Points, in no order, along strands that fork, close into loops and pass close to each other.
In the rows, zero is written as 128.
Two points are linked if the straight distance between their rows is under 100. Some points are linked to none.
K_580: [ 87 144 179 133 144 132 127 172 123 124  69 125 137 154 126 144  95 116
  40 188 126]
K_582: [154 190 155  81  97 111 145 160 122 128 110 146 137 128 187 178 177 143
 138 104  91]
K_619: [103  64 106 192 126 168  75 129 116 160 103 143 178  85  85  79 103 137
 129 142 104]
K_153: [ 84 122 166 135 123 178 171  73 178  86 129 131 173 106  72 115  88 123
  74  99 178]
K_514: [155  97  98 126 144 145 122 104 130 138 140 134 101 163 109 119 150 147
 147 132 153]
K_20: [120 161 168 106 127 122 109 174  80 128  59 136 161 143 139 160 123 107
  54 184 120]
K_457: [135 167 131  97 120 126  83 163  69 118  66 152 130 155 129 175 137  86
  80 173 120]
K_100: [ 54 127 165 135 116 166 110 122 148  94  81 105 149 112  77 109  93 124
  93  89 138]
K_913: [158 110 131 114 167 143 151 118 167 144 141 137 100 182 135 111 156 173
 138 121 153]
K_448: [128 179 141 110 144 144 142 150 106 114 118 151  59 141 153 141  86 103
  64 146 104]
K_3: [115 155 138 123 138 115 108 112 111  99 122 118 105 161 124 131  79  66
  68 173 160]
K_601: [ 89  59 133 134 158 167 102  93 168  86 120 118 177 125  66 126 111 137
  90 130 187]
K_530: [132 118 128  72 115 111 107 154 136 149 110 142 159 197 175 189 177 119
 133 157 152]
K_867: [ 82 111 168 122 151 135 133 148 141 101  79 116 133 158 112 118 104 151
  58 163 164]
K_348: [140 125 153 107 131 168 145 160 113 163  65 121 168 119  57 139 162 200
 105 125 123]
K_341: [155 169 141 107 113 124 186 159 147 149 157 144 123 127 178 176 160 160
 141 122 110]
K_366: [138 192 140  54 118 102 106 120 111 135 105 171 162 184 181 193 201 120
 121 118 121]
K_843: [107  88 130 129 181 183 137 150 161 135 105 125 123 130  99  98 103 195
  94 116 111]
K_248: [129 150 188 119 108  99 142 176 107  90  85 103 149 123 104 130 181 155
 137 100 122]
K_343: [147  76 107 135 171 148 114  63 152 105 150 124 107 162 106 119 124 133
 137 128 188]
K_116: [ 78  80 155 152 164 151 128 123 163  82  97 118 156 124  90 132 106 143
  77 153 166]
K_763: [194 131 165 165 117 116 174 138 144 163 146 135 175  91 138 113 181 195
 154 147 129]
K_34: [107 154 167 116 113  57 127 137 119  66 117  95 101 115 138 138 114  93
 114 128 130]
K_564: [137  68 123 161 145 117 134 128 149 102 157 105 133 115 131 116 115 153
 128 151 149]
K_781: [104 129  78 125 130 110  88 130 134 160 172 152 130 168 155 126 146  86
 211  94  95]
K_468: [131 172 105 127 126  96 180 114 125 137 166 100  64  86 149 154 107  92
 140 145 127]
K_961: [ 77  67 137 180 136 199 114  90 175 121 124 136 213  82  80  99  97 130
 127 102 133]
K_573: [178 171 123 115 112 137 166 114 150 205 161 148 145 136 169 161 182 163
 160 118 114]
K_476: [125 177 123 106 124  94 102  97  92  72 122 130  80 150 119 121 158  86
 166  69 125]
K_390: [151 132  80 170 118 117 143 108 117 190 165 135 114  98 133 113 128 111
 181 151 102]
K_952: [144 157 145 147 137 139 180 141 149 131 163 117  70 105 154 102 114 161
 134 104 101]
K_24: [162  61 115 173 121 129  88 119 112 180 153 186 163  90 142  70 139 130
 145 187 111]
K_77: [116 119 152 152 142 173 164 161 132 151  83 124 162  92  69 119 156 203
 108 124 122]
K_807: [119 152 151 113 146  80 178 120 155 112 160 126  80 157 177 149 118 103
 124 178 167]
K_991: [144 156 115 130 116 106 147 113 115 145 156 129 103 140 128 123 166 116
 191  90 113]
K_667: [115  97 130 130 123 107 133 162 137 113 123 104 120 133 166 178 103 131
 102 186 147]
K_629: [131 169 141  94 129 105 114 139  95  91 102 137 102 160 125 119 183 108
 151  81 105]
K_279: [125 162 121 142 116 107 142  75 116  98 154  94  93  85  75 122 106  87
 135 100 142]
K_720: [137  84 125 191 134 119 142 107 128 113 136 107 152 100  87 106 139 152
 138 144 146]
K_544: [136 149 133  94 132 148 140 181 117 134 103 148  97 152 156 157 114 136
  77 160 112]
K_830: [147 143  86  76 114 153  81 161  86 157  89 149 136 135 133 170 154 113
 140 120 104]
K_685: [109 149 129 104 114 141  98  94 108  94 138 127 117 140 108 114  60  74
  72 122 164]
K_423: [169 163 174  88  99 113 131 151 113 122  84 123 158 132 120 163 202 156
 135 121 144]
K_395: [ 89 117 112 173 112 191  91 145 123 159  96 135 156  88  91  97  83 133
 136 115  79]
K_46: [188 134 101 109 133 163 140 142 146 206 131 150 146 143 153 159 161 178
 143 136 132]
K_540: [109 173 116  95 138 114 135  93 144 111 169 146  66 175 159 122 125  94
 159  74 129]
K_59: [116 190 119 105 123  65 180 110 104 132 151 122  72 125 165 172 142  60
 133 169 125]
K_201: [113  78  97 144 111  93 130 154 141 120 145 100 140 109 173 166 108 121
 148 191 129]
K_642: [120  90  98 188 144 162 126 100 135 144 168 124 134  79 116  96  75 130
 114 137 123]
K_31: [118 117 151 131 107  88 145 129 167  77 171  89 127 111 151 105  89 124
 141  93 123]
K_626: [137 120 105 149  87 109  88 158 102 150 133 112 143  93 138 108 114 103
 173 114  75]
K_958: [135 195 122 104 151 140 131 114  98 122 132 157  48 155 138 134 108  89
  98 126 110]
K_258: [163 168 146  57 138 123 128 162 110 155  84 157 127 184 147 164 152 134
  85 152 129]
K_81: [113 128 127 119 103  72 122 146 125 106 140 101 131 121 172 143 150 106
 172 123 105]
K_61: [125 162 157 100 139  79 154  95 147  88 155 117  82 152 169 115  88  82
  97 129 149]
K_281: [137 199 153  95 125  89 144 105 103 117 125 155  94 172 138 150 205 102
 154 111 133]
K_636: [121 125 135 164  99 114 143 164 116 133 136  97 139  73 150 112 107 140
 142 133  79]
K_608: [118 114 110 109 136 138 119  95 148 108 161 129 109 147 128 114  67 105
  98 113 168]
K_9: [103 120 130 124 115 108 110 149 115 110 110 108 113 142 153 156  83  90
  87 181 141]
K_364: [104 134 160 134 112 134 142 191 125 108 103 102 137  90 140 140 110 161
 112 118  85]
K_941: [143 125 116 157 128 146 111 108 103 146 129 120 119 115  80  78 123 134
 154  85 110]
K_965: [130 146  99 141 124 158  90 123  80 140  90 130 114 129  68 107 157 129
 170  73 115]
K_751: [ 94  55 125 166 127 169  94  88 164  92 135 125 196 104  75 112  95 132
 109 111 162]
K_994: [106  66 130 179 159 183 133 111 176 111 171 122 161  79 130 104  66 158
  95 126 113]
K_567: [152  54 107 130 181 170 130 152 147 165 119 137 148 135 111  96 133 194
 116 142 108]
K_269: [112 135 109 104 131 146  76 140 109  98 104 127 103 155 119 120  97 108
 131  84 119]
K_464: [120 157 109  70 121 107 108 130 110 152 115 157 133 210 169 186 172  92
 133 141 146]
K_729: [119 192 135  96 128  75 167 115 114 110 147 127  86 138 163 165 181  84
 153 131 116]
K_850: [101 119 114  99 150 177 114 162 138 129 121 130  78 139 152 113  61 147
  83 104 107]
K_883: [168 111 168 202 135 139 172 143 129 147 132 151 169  64 117  93 159 198
 121 149 116]
K_359: [145  93  68 144 137 149 111 132 144 162 175 135 110 127 174 121  90 123
 158 147 106]
K_551: [106  88 115 125  99  85 108 172 142 109 138  84 138 108 174 149 112 112
 155 140 106]
K_336: [127 103 114 126 157  88 165  93 171 124 190 117  93 153 160 142 123 119
 144 177 168]
K_878: [123 128  84 113 111  84  98  93 120 105 162 110 116 127 125 130 114  67
 187 101 145]
K_150: [109 131 123 155 110 130 141  50 123 102 151  99 142  77  54 116  91  87
 124 105 169]
K_230: [164  89 138 187 126 105 139 109 123 140 128 128 165 105  86  88 180 164
 170 137 142]
K_19: [ 72 104 113 176 163 208 137 108 144 154 107 142 133  92  72 121  94 157
 108 127 119]
K_512: [123 138  77 141  98 107  94 116 108 135 153 113 121  96 127 119  94  82
 181 113 109]
K_50: [180  93 140 158 124 104 133 139 146 139 136 129 185 123 129 112 186 176
 173 147 137]
K_801: [177 145 140 121 105 131 151 142 127 151 106 121 157 108 110 170 189 176
 139 140 153]
K_139: [143 162 157 100  99 135 137 195 112 128  94 130 137 101 153 157 146 165
 116 106  93]
K_926: [149  90 140 104 135 129 116 165 139 136 108 114 149 154 134 112 156 182
 142 115 127]
K_704: [191 151 117 102 112 152 140 138 126 176 114 136 145 117 133 197 156 175
 128 156 137]
K_399: [137 112  65 169 121  95 129 101 128 145 172 104 121  74 126 120  95  87
 162 146 134]
K_647: [ 73 151 159 140 130 144 121 135 112  95  79 120 124 123  87 120 111 125
  96 108 127]
K_187: [ 88 117 155 141 115 138 170  85 160  67 163 108 171  80  91 110  80 123
  91  92 166]
K_728: [141 136  90 123 100 136 134  92 148 117 185 110 117  79 129  89  49  92
 132  78 115]
K_711: [123 110 118 102 101  85 109 130 134 141 131 116 159 181 157 175 202 124
 170 148 153]
K_369: [120 126 171 118 138 116 141 140 116 120  77 115 130 163  98 141 152 144
  75 173 171]
K_906: [146 161 178 106 161  82 113 116 135  91 110 133 109 213 144  98 131  87
  89 135 149]
K_157: [130 170 100  73 143 128  96 133 105 140 115 169  92 197 161 161 163  89
 149 129 126]
K_21: [ 66 127 152 118 124 199 135  91 166 100 110 136 155 114  88 108  70 127
  88  83 143]
K_855: [160 138 146 144 146 131 186 135 156 133 157 131  99 145 144 100 143 180
 147 103 130]
K_130: [122 149 160 102 110 108  97 161  89  80  79 112 128 131 121 131 157 129
 130  90  97]
K_426: [158  77 100 154 131 126 120 127 144 205 168 184 162 128 171  95 157 147
 160 158 115]
K_376: [ 71 130  96 162 133 205 112 136 109 161  80 123 123  97  65 128  99 130
 117 105 100]
K_678: [131 157 142 123 106 122 134 131  83 122 100 117  99 124  91 157 158 120
 120 143 136]
K_852: [160 131 128  49 116 128 105 154 130 163  84 143 167 177 143 178 168 151
 122 137 149]
K_538: [146 194 110  92 155 136 110 114  87 120 118 174  65 186 139 139 146  81
 130 111 110]
K_709: [167  68 125 175 174 174 107 132 140 168 121 150 156 106 118  60 124 186
 122 121 105]
K_786: [143  64 118 145 152 105 144 107 178 110 178 108 123 136 159 137 127 135
 150 169 160]
K_875: [128  97 126 114 155 147 111  71 146  99 148 130 110 169 110 115  90 115
  78 139 197]
K_837: [170 143 107 183 106 111 144  99  98 183 151 147 129  88 120  80 155 128
 185 140 111]
K_558: [122 113  98 126 122 146 126  93 132 119 170 113  94 110 120 116  59 102
 129  92 136]
K_379: [ 93 109 154 112 151 173 126 158 149 120 104 128 120 139 118  98  83 162
  89  93 107]
K_939: [150  82  94 166 125 151 123  81 150 140 200 147 153  71 119  61  52 114
 131 124 119]
K_175: [135 162 131 109 124 122 161 168 127 136 153 132  75 127 168 148 125 131
 140 115  94]
K_590: [133 113 146  95 152 116 146 142 160 129 125 145 110 200 156 131 170 156
 119 137 167]
K_988: [147 100 117 174 146 161 103 118 124 176 133 151 138 106  96  39 116 170
 142 107 103]
K_413: [140 118 110 151 123 118 147 105 155 141 197 122 133  66 159  61  44 112
 141 100 102]
K_644: [109 113 121 121 110  63 128 106 146  99 163  93 129 147 157 139 152  89
 195 118 139]
K_239: [119 162 144  81 140 105 132  86 148  87 175 138  77 163 166 103  92  69
 122  89 137]
K_586: [132 158 103 118 122 136  95 119  75 119  81 139 106 148  67 139 163 106
 131 108 136]
K_526: [143 107 121 130 103  75 131 126 124 124 127 100 149 142 119 168 186 132
 165 166 160]
K_452: [132  64 114 194 135 159  99 132 101 180 123 168 185  75 112  86 134 158
 122 178 106]
K_483: [100 112 161 137 125 117 143 110 162  73 144  94 136 116 115 105  85 142
  95 104 154]
K_304: [148 160 165 136 125 112 163 127  90 131  92 130 121 143  99 167 156 135
  73 174 166]
K_654: [ 85 155 128 118 119 129  69 143  70  96  67 130 130 134 107 161 103  73
  85 154 118]
K_387: [101 139 150 154 114 124 149 129 106 105 102  91 122 107  98 142 135 131
 116 138 139]
K_104: [132 176 109 140 120  75 160  96 106 118 155  87  73  89 118 145 141  82
 163 118 125]
K_306: [187 103 111 120 126 150 132 151 149 205 151 165 172 124 175 120 162 178
 148 149 106]
K_989: [139 171 143 107  85  77 130 175 102 102 119 131 143 111 173 158 177 117
 171 102  75]
K_695: [103 149  73  84 125 129  70 147 112 142 138 153 114 180 181 150 146  93
 178 103  96]
K_869: [132  95 153 196 166 169 165 135 141 148 108 133 167  83  76 107 154 196
 109 134 122]
K_259: [127  92  93 119  88 114  84 184 141 167 131 127 159 150 187 140 153 125
 189 131  88]

A fork is a point with three links, a tip a point with one. Leave the first point through the second and follow the links. Name the first fork or tip that comes.
K_629 / K_130 | K_46
K_306 / K_426 | K_19
K_564 / K_786 | K_540
K_239 / K_61 | K_348
K_31 / K_483 | K_678
K_586 / K_965 | K_850

A tip is a point with one link. Name the tips that can be reached along the links from each point below, in the order of the rows.
K_379 | K_961, K_31, K_850, K_654
K_544 | K_366, K_781, K_526
K_564 | K_348, K_540

Name the points in between on the shortest way along the links from the first point to the second, in order.
K_20 / K_21 | K_580, K_867, K_369, K_304, K_678, K_387, K_647, K_100
K_540 / K_564 | K_239, K_61, K_807, K_336, K_786
K_558 / K_729 | K_608, K_875, K_343, K_514, K_913, K_855, K_952, K_175, K_341, K_573, K_46, K_704, K_801, K_423, K_248, K_130, K_629, K_281
K_341 / K_9 | K_582, K_989, K_81, K_551, K_201, K_667
K_647 / K_709 | K_387, K_678, K_586, K_965, K_941, K_988
